Each row is a point on a landscape with many valleys, with its height.
From any point a ball rolls to the lowest of the 2 points nearest to it. It stops when none of these is lower. Distance is the straight distance between rows; heights are no part of it.
Pogor h=893: [112  93  94 153 105  80 100 100  82 143 133 156 107  91  97 141 143 151
 155 120 190 147 110 130 110 198 143 206 124  72  76 100 122 130 104 113
 125  89]
Fozov h=623: [ 90 145 169 129 108 175 105 169 120 100 149 154 123 139 165 131 108 157
  65 158 117 131 138 152 140  80 131  93  70 156 147 106 110 116 150 162
 116 103]
Baloz h=373: [121 157 163  68 146 179 119 174 175 101  66 169 131  96  90 185 119 106
  98 110 100 117 144 136 102 158 163 118 113 152 149 184 131 144 131 128
 159  49]
Lagef h=701: [ 76 203 119 144  68 151 153 163 101 138 159 155 107 137 146 150 113 102
  93 143 172 147 165 101 140 128  82 130 121 149 123 145  75 140 105 141
  88  63]
Pav h=665: [ 80 173 119 128 106 161 143 127 186 162 141 168 107  99 161 175 141 118
 113 183 176  97 173 157 158  94 125  90 152 196 109  96 129 129 115 141
 129 112]
bugok h=46: [115 116 109 141  90 190  85 134  74 120 135 142 120 148 155 125 157 172
 112 129 123 164 134 117 118 135 110 116 123  93 161  97  91 133 130  74
 128  70]
kal h=602: [161  82 118 103 164 109 121 121 173 106 145 100 135 124 121 117 116 118
 155 105  88  95  96 125 130  81 127 120 150 113 136 134 169 104 109 137
 153 207]
rova h=839: [184 142 149 165 162 133 111 118 172 150 155 142 150 122 127 123 171 134
 129  77 140 123  94 162 117  89 181 128 126 146 119  70  99  91 142 123
 141 130]
nor h=482: [ 88 143 127 165  97 123 126 115 160  83 128 153  84  81 135 161 139 143
 120 144 165 108 145 155 132  91 128 123 117 165  76 105 155 144  31 170
 173 116]
dif h=453: [162  94 105  81 101 161 126 162 169 179 161 126  86  96 180 155 151 121
 116 166 134  94 127 122 103 120  87 168 140 132  95 214 106 109 124 113
 100 207]
dorig h=323: [135 125 133 114 119 122 164 108  95 123 150  87 140 184 153  94 130 104
 129 124 121 138 113 101 123 123  95 134 142 144 133 176 150 140 148 125
 127 160]
potiv h=125: [136 124 129 168 153  71 155  84  73  82  92 128 118 153 137 116 124 144
 144 128  97 159 135 112 132  92 109 110 134  89 158  66  94 111  99 144
 120 136]
voga h=353: [123 110 145 126 100  76 165  98 103 114 142  95  71 141 155  84 138 137
 135 208 125  75 156 118 130 160  77 144 158 142 107 175  95 148 125 162
  98 126]
Guk h=851: [151 119 124 135 145 138  67  81 164  98 138 159 129  91 132 130 152 154
 134 128 104 140  91 197 104  58 167 114 103 144 134  60  90  85 123 122
 136 107]
povuv h=888: [101 118 148  85 130 126 127 114 190 110 116 153 137 120 125 103 150  77
 125 148 117 127 146 216 112 153 127  76 139 199 159 144 173 127 143  95
 165  89]
puna h=433: [146  86  73 177 133 140  80 135 130 109 144 118 130 100 107 135 123 190
 132  73  99 174 127 108 179 100 134 119  87  50 131  68 113 110 127 115
 156 174]
vuf h=799: [ 72 138 119 101 123 125  87 137  92  96  74 134 115 133  84  79 115  88
 128 161 122 163 188 141 112 156  77 124 114 159 141 170 140 153 120  99
 102  57]
zamaz h=298: [189 176 142 118  87 113 180 149 123 175  78 115 104 196 136 132 122 130
 111 106  60  76 113  57 172  82  85 107 152 151  99 160 127 143 129 135
 121 162]
vetu h=814: [104 117 122 127 134  88 119 110 161 150 211 121 168 116 124 105 157  69
 146 106 145  96 107 165 106 181 109 129 165 154 137 123 188 128 131  56
 180  97]
kap h=507: [161 135 121 115  92 161 166 173 139 161 107 125 109 126 134 170 154 143
  94 166 144  90 140 102 134 108 123 147 142 119  99 176 101 102 127 133
 112 185]
gota h=177: [144  95 119 126 186  34 115  67 128 171  88 100 119 145 125  75 136 149
 181 114  97 135 121 121 195 128 157 129  99 145 130  95 159 113 157 156
 122 166]
Tonu h=559: [139 207 104 114 124 119 166 159 102 208 110 143 155 177 152 128 148  81
 121 169 168  97 172  89 181 122 120 173 147 150  82 156 119 123 163 106
 107 176]
Sipif h=249: [173 145 139 112 114  94 157  98 110 138  65 127  98 155 155 128 117 134
 135 128  63 106 115  92 175  99 120  79 151 163 138 155 151 143 129 135
 144 148]
Sisup h=417: [110 152 128 105 129 161 110 143 163 135 108 151 133  98  81 179 123 111
  85  84 105 120 150 133 120 168 164  93  71 164 131 146 133 174 157 111
 176  14]
Megug h=187: [ 92 124 104 107  50 146 108 118 123 121 212 130  70 106 218 130 124 154
 118 137 137 112 127 152 106 160  81 105 161 119 189 121  56 170 152 110
 127  66]
boked h=245: [108 104 134 157  94 121 156  96  91  70 176 126 113 125 144  97  98 146
 155 100 139 171  62 131 117  91 116 125 160  84 129  89 137 136  65 137
 139 163]
Poma h=861: [ 64 135 130 100  98 160 111 127 164  80 111 135 163 132 140  93 125  62
  85 176 133 127 158 168 132 121 103  52 103 209 174 166 182 134 142 104
 148 106]
bet h=446: [162 150 155 130  82 106 161 195 109 162 141 103  95 175 156 152 168 144
  88 176 120  53 160  84 125 121  92 177 113 133  87 155 103 117 124 140
 100 126]
Modeg h=710: [150  96 168 134 158  77 125 143 114 157 197 138 123 154 156  99 111 141
 165 115 136 152  71 151 107 102 148 151 129 134 159  70 105  88 184 157
 101 147]
lak h=874: [137  88 110 142 167  78  90 129  91 120 125 145 153 114  82 116 136 126
 156 109 157 166 122 124 120 143 134 171 105  86 134  54  84  87 140 132
  92  94]
Guf h=256: [143  97 119 107 154 127 136 126 136  98 130 121 121 114 144 131 170 117
 161 185 149 108 149 132 102 122 128 165 193 106  97 128 137 126  83 130
 122 212]
Mopam h=466: [114 100 112 107 132 112 162 114 124 101 138  83 169 146  77 102 114  77
 127  71 108 165 109  92 133 168 120 103 103 127 162 180 149 132 164 123
 167  97]
litev h=233: [115  81 107 124 170  79  88  84  93 149  87 102 159 176  90  72 105 167
 139 103  78 173 117 105 184 157 131 149  88 130  96 134 159 134 164 141
 104 156]
manat h=303: [134 101 133 127 136  68 175  65 100  99 133 100 106 129 120 107 151 118
 168 186 115 121 135 103 108 142  97 157 169  94 144 157 116 143 111 162
 118 138]
sofet h=648: [133 112 141  77 157  89  84 112 128 117 130 118 152 174 111  43 124  78
 168 110  89 132 101 153 144 130 138 106 139 154 166 108 146  86 165 105
 122 103]
Firim h=275: [133 108 129 121 151  77 115  80  68 133  36 122 127 151 112 103  86 156
 139 134 105 192 113 125 140 134 161 148  75 150 114 155 149 125 134 168
 115 135]
ses h=683: [136 119 153  93 163 112 118 132 140 150 168 107 157 190 147  86 105  90
 163 113 122 143  70 165 120 118 145 127 150 157 185  93 112  99 220 124
  97 132]
Nis h=823: [130 147 155 126 152 167  93 145 164 112 166 137 152  94 133 147 155 130
 121 111 135 117 114 161 115  83 169 135 123 144  86  85 156 103  77  96
 156 150]
fune h=336: [170 115 140  84 154 110 153 148  84  94  20 110 139 197 119 171 129 163
  95 150  85 113 143  99 124 124 101 149 122 129 101 160 125 106  97 167
  95 183]
Nepud h=553: [132 133 113 133 212 120 111 135 138 117  62 107 174 126  96 145 109 122
 131 105 123 107 138 122 155 109 165 149 121 127  92 124 158 137  88 175
 148 192]
beva h=806: [127 152 120  86 156 159  71 154 134 162 105 139 172 131 137 142 137 137
 143 118 150 125 106 135 132 123 160 170 132 124  86  91 169 113 108  82
 124 159]
kezo h=545: [115 136  82 114 148 168 177 111 154 135  95 166 141  82 106 164 106  76
 145 130 157 158 133 117 123 127 157  96 147  99 193 168 105 124 181 139
 127 155]
Mul h=566: [120  96 114 128 147 106 142 107 133 148 128 118 137  96 117 117 101 118
 128 127 134 123 115 149 158  77 142 124 144 117 129 135 174 121 138 146
 134 212]
gade h=586: [ 82 138 161 160 152 158  58 165 120 114 161 138 135 133 157 112 126 144
  64 140 109 142 156 181 127 105 109  80  63 176 132  82 128 131 114  86
 143  90]
virur h=776: [168 146 174 110 172 117 119 170 131 169  90 134 131 141 148 149 103 155
 108 118 106 145 108 114 121  99 173 156  92 157 118 106 134  92 121 163
 130 124]
Nonoz h=587: [129 127 112 135 176  97 159 123  71  82  45  94 153 179  89 139 118 118
 130 145 108 133 161 116 108 145 128 163 163 124  89 128 105 168  83 157
 105 125]
mis h=589: [146 114  92 133 136 173 158 108 148 149 106 157 108 104 127 184 141 149
 141 139 154 159 137 129 108 150 154  96 136  88 172 139  67 131 184 153
  97 103]
zegid h=506: [ 93 108  72 128 116 152 135 113 114 169 131 137 113  85 125 101  69 114
 122 144 180 163 114 128 143 114 121 159 132  92 114 157 133 137 138 134
 132 197]
Dubu h=440: [149 131 110  94 162 152  99 137 137  94  95  84 178 185 110  94 160 116
 123 116  74 102 136 120 137 159 110 114 130 117  98 139 164 139 101  81
 131 170]
Turi h=472: [148 129 126 104 167 120 158 137 124 131 114 132 145 136 117 148 126  69
 156 127 141 146 110 112  95 123 151 180 168 118 124 139 134 116 115 155
 121 130]
mip h=199: [134 146 125 127 115 172 111 165 125 125 131 127 138 123 138 141 177 163
 109 138 115 101 161 106 110 145 115 129 142 104 124 109 113 141  98  83
 145 100]
telep h=427: [158 165 106 182 147 132 129 144 122 191 131 102 149 169 127 127 128 144
 156  54 132  99 112  71 155 153 150 143 137  99 104 127 158 153 143 107
 149 148]
duk h=394: [ 90 145  91 145  48 136 138 126 159 130 176 124  58  79 161 163 136 131
 138 213 197 100 139 142 140  81  97 142 162 153  80 124 113 130  70 164
 123 185]
Gop h=395: [153 143 169 164  60  70 182 137  90 129 154  85  49 140 156 125 132 167
 121 169  99  59 143 104 115 127  74 162 141 118  90 149  96 146 118 171
  98 123]
kopo h=573: [118 109 100 140 201  95 108 116 101  82  69  88 166 164  76 149 123 151
 125 142 102 114 141 125 128 148 136 179 121  96  55  95 142 156 106 164
 105 172]
Lenup h=543: [ 78  63 162 179 109  78 140  95 133 101 195 133 132  98 101 121  78 125
 101 105 129 162 121 157 133 142 127 110  66 142 136 110 139 131 128 161
 130  98]
zav h=458: [179 143 112 148 132 153 121 134 133 152  91  69 180 170  94 122 140 143
 168  45  87  79 101  68 134 173 133 141 135  71 102 165 156 136 136 103
 140 154]
Kis h=450: [ 91 170 138 131  64 117 158 123 151 127 165 146  82  99 148 151 116 130
 137 164 176 116 132 144 131  88 119 147 140 166  74 133 151 154  41 178
 115 117]
labes h=258: [135 116 157  91  82 193  97 128 175  80  80 154  96  82 123 139 124 159
 128 155 100 128 117 153  88 153 148  80  99 142 146 154  89 126 156 148
 113  87]
Kiba h=188: [ 92 124 132 110  73 161 155 157 154 151 233 136  89  62 164 117  72 141
 100 168 169 126 123 160 138  68 125 155 114 152  88 135 155 125  81 171
 136 209]
zefaz h=862: [149  97 121 140 145 102  65  94 117 140 132 168 118  91 126 142 133 150
 123 120 133 162 136 193 106 115 156 149 104 102 132  44  74  94 164 118
 107  72]
porok h=509: [137 136 131 114 119 137 131 160  99 179 162 133 138 127 136 149 133 140
 103 110 105 122 166  81 114 194 127 102 103 110 166 148 113 143 190  90
 124  69]
zived h=322: [117 150 146  31 116 185 132 132 165  85  91 169 117  90 118 150 121 111
 138 156  97 126 114 145  86 161 136 113 139 165 166 181 125 153 144 121
 132  65]
rok h=113: [132 109 119  95 145 140  95 100 150  85  79 185 129  96 109 126 142 137
 153 128 135 144 113 131 122 144 151 111 152 114 124 111 109 123 115 115
 128 113]
kufel h=349: [195 195 130 177 103  74 177 132  82 194 109 109 105 181 159 136 123 150
 148  85 107  90 111  81 158  75  91 144 161 113 100 116 126 136 135 136
 118 158]
sadon h=783: [ 95 154 124 160 111 121 114 132 107 106  79 130 102 104  81  96 140 119
 149 119 134 128 171 155 112 171 107 117 162 130 128 156 113 189 114  72
 133  42]
seso h=396: [129  77 104 110 120 151 136 107 162 132 175 114 113  33 105 124  76 123
 133 106 139 110 108 149 108 121 135 136 140  72 142 151 135 112 127 113
 188 190]
Ditel h=748: [105 101 121 156 108  49 144 131 131 191 170 118 100 109 161 118 136 151
 123 148 139  73 169 121 177 144 124 122 125 153 103 119 167 139 133 141
 140 135]
mika h=393: [137 137 137 151  84 160 173 139 101 165 165 130 132 157 182 130 145 118
 112 127 151 128 115 101 110 131 141 113 137 145 158 163  86 152 223 121
 125 103]
Zeze h=347: [139  84  86 141 129 128 115 122 123 131 169 102 130 107 118 112 146 139
 146 135 153 121 120 130 109 132 126 182 152  66  98 114 132 118 105  90
 136 210]
lodu h=236: [152 147 161 148 103 124 178 123  83  96 135  92 127 190 151 118 100 126
 122 113 109 137  90  83 121  75 107 149 150 114 114 132 130 140 126 169
 100 181]
Futo h=324: [180 112 145 144  99 199 121 155 158  64 115 127 138 118 129 170 139 163
 115  91 105 184  85 110 104  97 150 109  95  96 153 116  80 109 126 140
 152 128]
tur h=289: [117 126 124 158  84 187 148 148 134 112 127 104 140 135 104 146 183 133
  95 141 113  99 170  86 152 145 115  93 122 118  97 161 129 152 113  92
 160 114]
Pedu h=456: [109 161 135 127  80 182 136 129 212  81 166 146  88  55 131 174 160 122
 146 154 153  98 129 130 108 135 110  92 157 146 139 148 134 139  65 141
 162  97]
tikiz h=304: [152  81 158 105 139 112 125 113  88  90  52 117 120 133 101 133 104 178
 123 154  72 128 128 118 127 138 126 161  98 138  96 159 131 138 112 174
 103 140]
Bevi h=637: [107 131 139 144 129 139 132 112 143 213 188 128 143 144 147 151 123 100
 142  82 164 114 121 195  99 146 193  97  97 172 131  98 107 169 201 128
 137  80]
tazel h=391: [165 186 138 176 136  98 136 163  98 165 156 108 132 168 148 123 128 160
 147  91 134  90 143  98 154 120 123 141 127 111 105  72 140 136 122 132
 128 117]
Gufub h=261: [192  97 142 108 118 198 103 147 164  69  83 150 150  94 111 172 138 161
 108  91 123 143  91 142  78 143 169 155 111 101 126 148  73  86 107 124
 124  90]
sikeg h=461: [119  94  84  83 133 137 129  96 199 122 167 129 114  31 102 134  96  75
 125 127 119 107 120 147 140 150 141 104 129 132 160 171 164 139 117  94
 204 166]
zum h=826: [ 62 139 157  72 113 152 114 164 121  62 132 137 147 126 124 104 120  83
 104 165 111 152 169 130 111 134  75 103  85 177 191 168 139 132 132 126
 128  83]
Nep h=666: [ 95 106 152 147 137 154 130 101 182 138 173 116 180 135 126 131 138  89
 114 125 180 130 142 204 115 134 177  86 109 168 127 130 148 145 185 124
 141  97]
nov h=387: [154 147 140  78 164 150 124 131 149  82  79 121 159 146 107 115 174 104
 150 142  91  86 127 143 146 110 140 106 174 144 113 124 183 132  93  88
 157 169]
rav h=750: [ 90 153 169 143  74 103 128 165  71 136 126 133  97 148 130 133  74 158
  95 171 129 128 151 105 146 127 125 160  70 132  97 164  98 125 136 192
  62 112]
bife h=477: [124 136 120 178 142 144  98 141 136 126 141 110 140 145 151 101 148 189
 117  92 109 156 132 122 172  91 146 105  99  96 112  68 139 121 114 127
 137 163]
dobe h=120: [141 141 137 153 214  59  88 106 113 120  84 118 119 162 104  59 125 142
 151 138  77 136 150 166 171 116 135  99  93 155 139  99 122 112 151 149
 124 133]
nudor h=607: [134 188 119 118 134 100 158 149 122 221  87 185 111 174 151 168 111  98
 121 164 168 102 144  88 207  83 120 134 146 178 115 121 130 122 151 128
  92 163]
rogin h=413: [205 145 163 118 198 136 130 169 132 116  62 113 128 169 152 138 150 140
 130 147  88 129 145  97 134  77 115  93 147 116 179 125  91  94 154 146
 112 127]
mib h=790: [155 146 142  69 204 118  78 159 147 169 129 150 172 144 125 132 121 110
 129 117 119 144 110 135 130 128 170 162  97 150 118  77 153  91 124 116
 122 123]
muvas h=182: [121 140 130 197 123 100 153  96  81  87 129 101 108 147 118 118 100 156
 118 115 114 161 109 132 142  81 104 122 139 107 118  63 135 139  68 159
 146 157]
babuv h=246: [108  86 109 125 129 100 171  69 110  40 115  99 116 111  91 117 129 106
 153 128 109 153 117 109  80 145  97 123 158 113 151 149 134 153  76 150
 124 106]
sopu h=310: [113 125 137 141  65 121 134 139  70 151 199 103  94 137 191 121 134 152
 108 131 147 102 100 141 114 161  98 106 145 147 174 150  88 148 186 115
 134  89]
gimav h=620: [185 115 123 126 156 129 137 113  87  89  62 121 154 162 100 118 148 135
 140  99 111 158 117 124 110 163 113 139 159  70 160 156  90 116 148  93
  97 120]
Koti h=193: [147 110 126  92  91 193  78 109 147  95  89 173  93  76 102 144 144 165
 102 111 114 157 105 170  91 158 165 123 112 113 129  99  83 125 109  97
 139  63]
nibiz h=483: [184 132 128 110 168 122  91 154 145 117  97  87 169 199  90  92 149 147
 144  75  59  77 112  86 128 191  88 135 139  71 100 150 140 117 116 122
 104 157]
Maza h=493: [169 145 105 134 155 167 134 116 127 128  85 158 156 107 115 160 107 100
 149  74 135 164 113  99 126 115 155  96 152  83 178 103 112 112 160 110
 133 141]
kago h=904: [144  98  93 154  92  91 120 115  77 171 126 142  85 106 148 146 155 180
 159 150 170 121 145 112 125 148 112 191 153  92 100  94 120 130 116 139
 116 137]
bemos h=515: [121 163 128 176 142 143  59 108 157 155 161 119 166 155 142  76 132 152
 120  44 118 117 109 143 177 115 120 116  91 112  93  55 161 107 104  92
 125 131]
Kozad h=518: [107 131 140 115 123 166 143 158 130 118 173 112 160 139  81 127  94  97
 103  72 104 158  98  91 123 137 139  77  86 125 178 159 159 127 146 109
 171  79]
vidiz h=619: [109 111 155  83 144 102  89  99 114  91  93 153 132 134 117  78 100 108
 147 146  97 170 110 187 120 113 132 103 101 175 175 132 143  98 147 119
 131  91]
Vabuf h=773: [129 169 143 167 117  95 115 111 100 151  95 140  61  94 130 114 141 153
 149 156 145 108 157 173 136 159 149 120 154 132 121 135  97 164 133  98
 137  61]
kip h=321: [160 149 125 155  93 125 156 159  74 130 153  99 146 170 153 137 131 144
 134 103 154 135  77  79  72  95 108 191 140  72 105 118 116 125 130 148
  96 171]
nuzip h=730: [ 69 182 146 113  50 145 160 157 115 136 162 142 115 142 126 131  88 130
  98 176 149 152 141  85 138 138  83 171  89 167  76 161 121 143  79 189
  70  86]
denez h=485: [160 179  97 138 106 122 173 158  93 179 126 129 147 182 183 119 148  83
 130 141 174 107 127  93 134 139 107 163 141 143 125 170 113 143 212 122
  89 141]
Fovom h=463: [105 124 128 153 135 143 122 140 132 179 123 125 159 136  86 126 111  95
 101 100 114 128 184 143 114 205 146  96  72 143 143 161 121 170 197  86
 144  38]
Feruz h=567: [114  81 150 141 145 103 141  92 129 103 154 151 127 113  92 102  85 129
 127 113 120 178 102 119 131 124 127 105  90 122 171 122 108 116 165 154
 116 107]
gol h=838: [143 126 130 125 151 105 109  90 163 172 168 121 169 140 122  91 160  87
 176 107 159 101  82 174 132 137 164 144 177 143 112  97 173 119 153  59
 157 152]
Nozo h=235: [ 97 107  96  93  82 205  99 123 128 129 164 148 115 115 187 143 140 155
 107 137 145 144 138 140 103 136 106  83 127 109 162 102  64 147 162 108
  85 116]
Befa h=696: [ 66 167  92 185 113 142 135 149 134 173 143 152 127 107 125 166 159 124
  95 169 170  86 208 143 178 120 109 118 120 135  97  99 136 133  99 109
 127 102]
sumip h=613: [164 109 119 131 124 134 167 114 103 141  88 130 131 126 124 163 132 131
 149 112 166 159 118 118  85 188 135 130 158  89 163 182  78 125 167 151
  95 114]
lik h=60: [137 114 107 173 168  57  87 101  90 108  75 125  85 106 131  90 134 175
 141 157  96 146 169 146 148 107 121 107 108 132 140  71  79 120 117 131
 119 120]
pulol h=404: [120 149 141 160  85 186 136 157 188 116 149 140  85 103 119 158 181 146
 102 131 142  98 150 156 113 145 156 112 124 135  99 140 125 163  77 127
 184  62]
dufe h=751: [177 132 159 131 135  76  94 137 104 130 158 101 129 133 133  86 108 150
 148 100 110 136  95 113 106 172 133 155 122  87 195 119  88  97 177 120
 108  85]
nili h=405: [161 131 134 140 135 163 158 168  94 117 131 106 163 160 121 145 149 105
 116 121 171 159  98  88  65 128 131 179 150  79 139 142 114 104 132 125
 102 143]
Ran h=746: [ 79 118  96 123 151 135 160 110 160  99 188  86 172 126 106 112 134  43
 110 149 160 135 172 137 139 140 123 131 115 154 131 161 191 147 104 124
 158 168]
Vesan h=451: [197 146 119 119 198 140 145 147 160 146  72 121 144 139 139 144 140 157
 137  73  94 129 121  81 144 108 137  86 166 110 180 125 102  98 157 121
 110 157]
kuzib h=189: [149 124 131  86 124 140 115 119 119 125  78 153 106 139 150 137 140 164
 130 141 114 135 100 111 134 126 127 105 141 123 154 135 133 120 116 106
 126 159]
pino h=513: [174 122 113 110 187  66 136 135 131 182  73 131 138 146 109 156 116 127
 171 104 157 151 112 122 144 139 176 167 132 124 125 126 156 114 142 160
 139 167]
legan h=850: [142  99 164 160 152 117 106 109 150 154 165 125 140 158 146  95 154 131
 143 132 146  80  91 167 118 102 191 160 153 168  91  93 119 117 160 105
 126 146]
nuti h=552: [ 68 136 136 156 165 131  58 137 137 145 166 142 177 136 142  88 129 134
  97  82 136 147 144 161 161 105 122 100  72 165 113  42 140 124 124  91
 129  93]
pum h=370: [200 161 149 115 184 137 173 167 108 115  28 106 136 199 140 165 147 144
 113 126  69 112 155 102 136 107  93 129 165 108 130 174 109 129 116 136
  94 164]
Suro h=884: [140 133 109 140 158  75 116 114  84 136 112 153 157 114  88 128 140 121
 181 105 159 149 128 124 101 191 129 199 135  81 134 102 151 130 115 117
 113  99]
retip h=601: [122 124 112 135 170  86 143 106  70  81  44 124 151 156  83 105 109 110
 149 132 128 165 157 116 120 177 105 145 132  98 139 153 120 144 120 141
  94  76]
zaku h=308: [ 81 106 111 119  78 173 127 110 167 122 203 145  71  57 165 139 119 164
 155 200 178 121 128 178 127  73 143 127 151 155 113 120 136 117 114 171
 129 196]
gis h=185: [100 112 119  97 125 116 131  75 131  48  99 164 126  90 111 159 121 107
 160 130 132 135 103 105 105 141 113 119 176 104 159 141 143 125  76 112
 139 123]
mobav h=434: [ 98  83  67 142  88 145 125 139 106 127 153 120 120 102 150 129 105 163
 114 162 159 156 164 122 140 123 100 157 122  64 101 134 123 124 109 133
 110 207]
Pelos h=704: [ 64 105 119 163 128 166 166 122 184 104 181 111 161 118 115 134 135  62
 105 153 182 130 156 150 119 130 150 120 113 171 111 163 147 133 155 160
 143 144]
kob h=785: [ 90 113 106 123 130 103 139 136 161 163 178 110 155 105 113 125 146  87
 121 113 137 102 159 121 133 160 119 119 119 146 122 152 214 132  88  94
 167 120]
votal h=508: [115 133 124 110  98 173 151 120 196 109 197 143 100  52 129 153 149  90
 125 120 125 107 116 120  94 157 133  80 154 137 158 184 161 132  95 105
 196 123]
tel h=662: [ 78 173 162 108  70 193 108 183 118 124 140 165 124 118 152 165 119 129
  83 154 136 157 145 136 113 109  94 117 100 136 131 117 119 123 101 125
 118  72]
Zugub h=337: [127 103 125  91 112 154 140 177 153 158 190 130  98  88 159 132  92 124
  75 183 128 117 146 127 143 104  96 191 123 120 110 166 125 108 105 163
 105 236]
gusa h=572: [120 175 161 139 132 161 115 164 134 159 167  98 173 206 129  96  94  97
 108  81 106 131 120 117 136 141 131  77 115 136 181 127 150 149 157  88
 151  84]
fede h=534: [135 149 108 141 190  93 121  91 111 164  44 142 141 119 104 142 130 131
 134 109 125 137 134 113 169 131 188 136 117 140  79 123 150 139 105 133
 138 135]
pem h=335: [119 116 144 120 145 124 138  84 146  85 126  94 149 132 131 100 159 113
 157 143 115  83 115 137 112 101 120 122 185 134 102 124 188 135  86  96
 132 184]
kuvag h=593: [102 110 147 100 119 134 122  83 133  92 102 165 127 114 132 126  71 122
 114 131 114 173  96 132 140 109 141  91  96 169 162 144 155 106 174 166
 126 122]
Zibon h=380: [176  84 111 131 107 173  96 144 141  95 143 136 118  98 126 154 101 163
 112  75 126 194  77 118 140 107 131 127 119  62 138  97 115 101 100 117
 163 154]
gared h=402: [114 104 103  92 129 108 161 102 100  97  97  75 183 172  95  87 109  83
 147 118 113 176  96  98 140 140 134 122 135 124 146 160 167 132 151 130
 122 177]
tatag h=326: [130  84 121 119 116 118 134  90 142 115 195 142 104  66 125 122 104 114
 165  94 120 147  66 137  98 101 107 149 172  78 156 124 151  99  88 120
 161 181]
Sosot h=610: [107 145 169 116 138 152 131 158 113 185 175 127 164 167 147 135  99  98
  97  98 139 103 120 161 127 144 149  93  98 167 168 127 120 161 182 111
 129  91]
Fug h=358: [ 95 143 150 161 112 166 162 148 180  63 132 109 102 104  80 149 168 138
  94 158 118  76 174 116 123 155 118 100 128 140 105 173 131 153  88 144
 162  57]
Fuf h=512: [ 69  96 145 149 100 128 116 110 157  88 157 165 102  64 101 134 117 127
 131 118 151 153 119 160 108 124 119 127  96 157 103 100 155 127  80 141
 155  99]
Vudaz h=764: [135 149 172 116 134 116 107 178  93 156 107 146  93 158 156 137  79 144
 117 150 143 150 139 141 104 123 149 171  84 172 136 131  91 115 151 155
  86  99]
Reko h=639: [100 209 129  96 126 139 148 130 140 174  79 200 108 116 161 179 139 104
 122 195 161  98 158 135 181  81 129 102 153 166 113 105 114 122 105 130
 103 130]
sipi h=725: [ 85 122  81 182 126 103 133 125 140 154 184 123 129  90 132 119 171 137
 140 164 148  93 210 108 164 140 119 109 141 111 102  96 151 152 113 127
 139 139]
vabe h=763: [147 136 150 155 114  74 144 118 125 193 123 136  77 139 149 124 137 137
 129 158 136  74 147 145 155 143 128 118 169 175 119 141 141 141 146 123
 147 101]
rud h=731: [170  86 148 165 144  64 146 138 128 152 191  93 130 127 138 113 127 144
 165  88 137 149  84 107 102 141 119 158 136  68 182 106 108 100 194 162
  96 157]

Where does a ball stop that starts at each point below?
Nonoz: lodu
dufe: Kiba
rud: Kiba
povuv: Kiba
sadon: Megug
kap: rok
gol: lodu
zav: rok
mis: lik

Call two points neighbours if one is among the 2 nearest of the other. Go from one point of each pair to the other, from neighbour to neighbour, staying as low as possible. Name the highest point that can't be avoided.
bugok, lik: votal
Megug, bugok: Nozo
rok, Kiba: kap
Guf, rok: nibiz
